A landscape with many peaks, sampled at points; each row gives a point and its height.
A climber steps from a point to the highest of its 4 nearest points, and stops where none of them is higher. Distance is the straight distance between rows; heights are no part of it.
sov: [ 86  79  63  94  96  88  87  79  92  88  92  78  91  99 128  99 125 114
 125 118  86 101 121  94  91 102]  (h 62.0)
zezud: [102  85  78  84  98  84  98 104 133 109  88  94  73  97 116  95 135  86
 117 107 104  99 111  84  93 129]  (h 38.8)
sidu: [ 98  71  40 111 101  85  86  87  89  95  95  95  71 104 117 115 124 105
 126 114  81  99 118  99  96 107]  (h 38.1)
lopu: [ 57 115 108  86  91 118 125  92  77  64 121 103 125  72 115 124  71 113
 101 141 120  93  86  96 118  76]  (h 39.0)
gos: [ 56 119 100  95 102 107 110  76  85  72 111  87 125  85 122 130  90 113
 115 127 114 104  96  91 110  78]  (h 47.0)
rir: [126 110 125 109  93 136 104 136 121 121  83 124 107 122  67  96  83  75
  84  69  98 104  97 112  86  89]  (h 49.4)
Von: [127 111 139 115  99 118 102 128 120 119  80 117  95 112  87  91  98  71
  86  76  93  99  83 106  96  94]  (h 65.5)
Dobip: [123  98 119  97 100 110 101 112 106 106 124 108 101 100  97  65  74 112
  66  96  85 105 104 107  99 104]  (h 8.1)
vit: [ 41 110  91  93  93  92 104  78  82  76 102  85 125  93 120 141  95 111
 126 121 122  96  86  82 113  64]  (h 66.2)
vulu: [105  97 116  93 108  84 105 104 130 123  89  99  85 100 112  83 114  86
  94  91  96 110  91  84 106 116]  (h 62.2)
tul: [129 115 138 127 106 115  99 115 126 121  81 112  97 112  87  97 101  59
  89  67  95  99  89 110  98  97]  (h 58.5)
rol: [120 133 121 129 109  93  95  99 118 113  82 109  87  96  74 112 111  43
 104  62 119  80  69 103 104  97]  (h 53.0)
Mopa: [114  97  91  81 105 107 104 107  76 110 118 116 130 106  63  60  76 126
  60  88  93 100 103 119  96  96]  (h 21.9)
navop: [106  94 114  91 107  85 100 120 133 128  73  98  62 103 105  80 116  64
 101  89 106 103  93  81 106 128]  (h 56.8)
Pim: [ 81  94  98  89 107  91  94  64  86  83 113  73 108  86 125 116 101 121
 119 131 102 103 107  87 106 102]  (h 60.4)
geluf: [ 74 105 101  92  99 113 115  86  67  67 131  93 120  68 112 109  63 115
  95 139 114  96  86  98 127  97]  (h 38.3)
mim: [105  87  94  82  97  83 101 114 126 117  86  99  60 103 110  85 119  85
 107  93 106 104 105  82  93 130]  (h 46.1)
repi: [ 54 105  82 100  87  89  98  69  82  83  99  75 127  92 122 137 101 106
 115 119 114 106  99  87 109  84]  (h 34.1)
Leno: [ 94 101 104 101  98 115 113  87  63  78 136 108 115  66  92  94  55 111
  80 135 100  96  89 118 104  98]  (h 40.7)
Vura: [113 103 124 121 105  93  99 115 127 120  81 113  76 106  91  91 106  48
 101  74 109  97  79  93 103 108]  (h 64.0)
mekar: [132 113 125 119  82 140 100 118 112 108  81 122 112 111  51 112  95  69
 107  67 102  82  95 132  86  83]  (h 39.9)
Meti: [ 39  99  71 104  95  80  88  83  76  81 102  79 123 108 111 157 108 117
 116 109 116 104  87  76 123  70]  (h 38.5)
Burev: [139 144 125 142  96 114  99  96 112  82  96 117 100 100  61 119 116  65
 122  57 101  61 102 126  95  90]  (h 49.6)
tun: [ 37 112  73 101  89  91  92  92  79  75 103  94 128 109 118 147 101 118
 126 101 119 107  87  76 120  67]  (h 45.1)
zat: [ 93  96 117 100 102  89 100  82  86  84 122  84 108  81 124  98  93 120
 101 133 102 102 100  94 100 104]  (h 49.3)
zili: [139 131 125 137 101 128  97 112 120 116  85 118 101 104  66 119 101  54
 102  57 108  78  91 123  96  91]  (h 53.9)
gik: [116  97  95  86 104 101 109 113  78 103 121 108 123  96  74  70  69 132
  59  98  88 100 102 113  95 100]  (h 12.6)
voku: [112  91 124  92 106  89  99 105 115 114  98  91  79  99 120  88 111 106
  88 108  95 109 101  91  98 120]  (h 41.4)
Nif: [132 115 135 124  99 121 102 121 113 115  76 123  97 112  78  99  97  59
  95  69 102  90  82 122  88  85]  (h 58.3)
filel: [ 80  73  59 110  93  83  92  66  80  91  90  72  99 100 116 125 120 111
 125 121  86 105 115  92 102 107]  (h 60.3)
Dolo: [124 109 128 105 103 123 104 128 108 121 104 119 103 112  78  70  86 103
  82  85  84 109  97 108  94 100]  (h 44.9)
tepi: [110 101  82  95 107 101  95  95  63  94 132 114 124  83  69  67  75 126
  61  98  88  93  98 119  95 101]  (h 8.9)
neral: [114 101  88  77  98  98 102 103  88 110 111 111 138 113  38  66  80 129
  60  81  98  96 104 122  89  95]  (h 35.7)
linu: [ 99  75  56  85  93  87 101 100 117 104  82 103  63 107 116  89 131  93
 119 102  92 104 123  93  90 121]  (h 34.7)
fup: [104  93 115  85 107  95 108  90 109 111 103  89  86  94 126  88 111 106
  96 107  95 108 111  87  96 122]  (h 37.7)
zurig: [ 79 109 118  91  96 103 111  81  69  69 121  85 113  73 116 113  79 118
 106 136 113 103  93  98 101  86]  (h 41.7)
vek: [ 67  83  46 114  87  80  90  91  80  81  92  81 122 119 123 132 110 108
 127 112 103 114 103  96 115  93]  (h 59.3)
nal: [129 129 130 133 102 111  93 107 122  98  82 119  91 108  82 121 110  45
 107  62 105  82  81 118  95  94]  (h 61.2)
Dif: [ 35 131  81  82 101 115 116  99  86  60 100 106 124  84 113 137  90 116
 122 124 123  98  83  80 127  58]  (h 41.9)
rul: [116 100 120  91 105  95 103 107 133 122  86 100  76 106 102  89 113  64
  86  81 110 111  97  86 102 122]  (h 64.8)
Sidam: [121 101 112  97 111 110 101 107  90 104 134 107 104  93  93  69  78 130
  73 110  89 101 106 109  98 105]  (h 8.5)
rur: [111  91 114  92 101 100 105 103  72  95 124 102 111  88  89  78  65 123
  71 109  82 102 103 116  96 105]  (h 7.7)
Pabeb: [ 91  95 108  87  99  89  95  85  94  96 111  77 104  85 135 106 114 112
 108 128  97 102 106  96 100 111]  (h 53.8)
Sibi: [113 101 133  94 103 105 105 120 106 105 121 104  93 101 100  69  85 111
  81 101  88 113 108  98  99 108]  (h 5.4)
Nid: [118  96 136 101 118  88  97 111 110 115 107  97  89  94 110  74 102 103
  80  98  96 105 100  87  93 115]  (h 26.1)
sofof: [109  81  36  92  98  97  96 105 109 105  78 115  58 107 112  99 134  97
 136 113  87  99 128  93  89 117]  (h 28.2)
todak: [133 121 129 128  98 101 101 117 129 116  79 102  83 108  92 116 112  47
  93  66 115  89  78 106 103  98]  (h 57.9)
kagid: [126 109 128 108 103 126 105 126 108 120  90 117  93 123  86  78  87  78
  87  69  90 109  89 111  95  95]  (h 56.5)
gudis: [ 86  83  83  90 100  82  94  76  83  88  98  72 111  97 129 121 112 118
 117 121 109 106 111  85 104  94]  (h 68.6)
Duno: [105  91 123  91 109  89  97  87 105 100 110  79 102  88 131  80 108 116
  98 117 105 104 107  89 101 116]  (h 45.2)
kini: [122 105 107  98  89 120 111 120  96 126 100 118 114 117  59  71  84 116
  62  83  92 101 101 125  94  99]  (h 45.0)
Nevi: [ 95 103 109  98 109 105 109  87  80  86 123 100 107  79 110  86  78 124
  86 132 100  97 100 102 101 104]  (h 43.4)
Detu: [104  74  32 100  96  94  96  94  98  97  96 103  61 115 122 109 130 102
 136 112  90 100 127 100  88 112]  (h 32.9)
pabof: [ 91  61  43 100 100  85  88  78  89 101  88  92  88 116 124 125 120 125
 131 117  73 103 121 102  97 116]  (h 47.7)
dep: [114  96  92  88 107 103 102 114  76 108 126 114 127 108  58  72  72 134
  64  94  91  97 109 117 101 102]  (h 13.7)
gumop: [114 100 106 119 101  86 106 118 136 116  75 102  60  97  90 100 118  45
 109  78 115  95  80  98  99 118]  (h 60.7)
sizen: [135 140 126 139 104 104  96  96 120  94  94 119  90  97  72 126 113  53
 112  57 111  71  90 117  81  93]  (h 54.0)
Dob: [101 100 125  92 109  96  98  92  92  98 115  88 102  83 124  92  92 122
  94 132  99 105 103  94  98 115]  (h 42.9)
meb: [ 94  78  70  99 110  83  91  80 100  91  89  79  90 101 126 109 128 107
 123 120  84 105 123 102  98 118]  (h 74.0)
vusib: [128 102 119 100  94 123  99 129  99 122  94 123 108 122  59  87  80 101
  75  79  92 111 103 117  90  96]  (h 46.2)
gak: [117 105 115 109  85 129  97 129 116 113  76 123 114 118  51  90  93  74
  85  71  95  97  95 122  91  84]  (h 41.8)
daf: [120 102 128  89 106  95  96 108 103 108 121  92  90  92 115  77  91 123
  98 110  98 102 105  98  96 111]  (h 22.1)
los: [ 43  97  71 106  88  87  93  78  76  73 102  76 123 108 112 145 104 109
 120 112 109 107  98  78 110  71]  (h 29.9)
fik: [ 92  82  82  94 106  82  92  78 100  94 101  68  94  88 124 108 121 128
 124 119  94 101 112  98  95 115]  (h 65.4)
kufed: [106  97  89  89 104  95 110  99  76  98 135 107 116  81  73  71  62 130
  62 109  90 100 106 118 102 102]  (h 5.3)
Nul: [101  87  70  89 105  82  93  98 121 103  90  85  73  97 111  91 133 105
 121 113  97 110 122  90 100 131]  (h 51.6)
kuz: [104 100 127  86 102  93 103  95  90 101 122  99 104  79 114  84  84 124
  88 120  92 104 109  92  96 102]  (h 39.1)
Bak: [116  97 127 106 104  94 104 113 126 119  91  98  78 107 110  77 107  85
  92  83 103 103  91  87  96 123]  (h 72.9)
rim: [ 58  84  68 107 101  85  90  66  76  79  94  69 122 103 128 129 115 115
 124 121  95 104 106  92 104  81]  (h 59.7)
lele: [110  82  99  89 105  81 101  95 120 116  92  85  75  92 118  87 120 104
 113 109  98 107 112  91  95 120]  (h 43.7)
Gof: [ 79  62  49 108  94  88  83  85  73  79  94  77 100 118 118 136 109 110
 127 119  88 104 108  98 107  98]  (h 68.5)
Vanad: [125  97 107  89  99 110 106 118  92 105 117 113 107 111  81  68  72 126
  72  89  86  99 109 111  97 106]  (h 9.0)
Fodig: [118  96 122 106 104 102 102 123 130 125  87 108  79 111  91  85 103  73
  88  81 106 105  89  94 101 111]  (h 68.1)
Mizi: [ 33 139  80  92  91 105 107 103  96  76 107 110 119 102 119 141 100 128
 112  89 123 100  83  70 128  48]  (h 71.3)
Gevo: [ 93  76  78  87 101  87  90  82 102 100  85  80  88  95 123  97 133 104
 110 112  89 105 122  94  90 118]  (h 63.0)
Terur: [106  78  74  79  97  84  99 112 132 114  75 104  57 104  98  86 124  74
 120  96 114 107 106  87  92 130]  (h 37.1)
Vasu: [126  96  89  85  93 114  90 109  90 117 100 120 128 120  50  69  87 119
  69  79  92 103 109 125  83  95]  (h 41.6)
Sog: [128 107 126 103  98 113 106 126 122 121  93 121  92 110  99  87  96  91
  87  77  90 102  94  98 105 101]  (h 53.3)
vap: [132 122 125 127  92 133  98 108 109 101  84 131 112 106  57 111 102  54
 106  60  98  69  97 137  91  81]  (h 47.8)
falis: [ 43 122 102  91  91 118 104  88  81  65 111 105 120  90 122 127  76 117
 109 125 129 101  88  87 112  67]  (h 42.3)
nedeg: [ 32 115  88  96 102  88 101  83  89  75  95  99 127 106 121 140 100 117
 118 106 122 102  82  81 127  67]  (h 66.1)

Where does a climber stop that starts at each point below?
daf -> gudis
geluf -> gudis
Leno -> gudis
dep -> Von

Call two points neighbours if one is among the 4 nearest of the other. Go from one point of each pair to the other, from neighbour to neighbour, staying as high as possible. Name the lowest point that can't be avoided.
gudis, nal -> lele
Mizi, Bak -> zurig
meb, gudis -> fik
meb, Gof -> filel
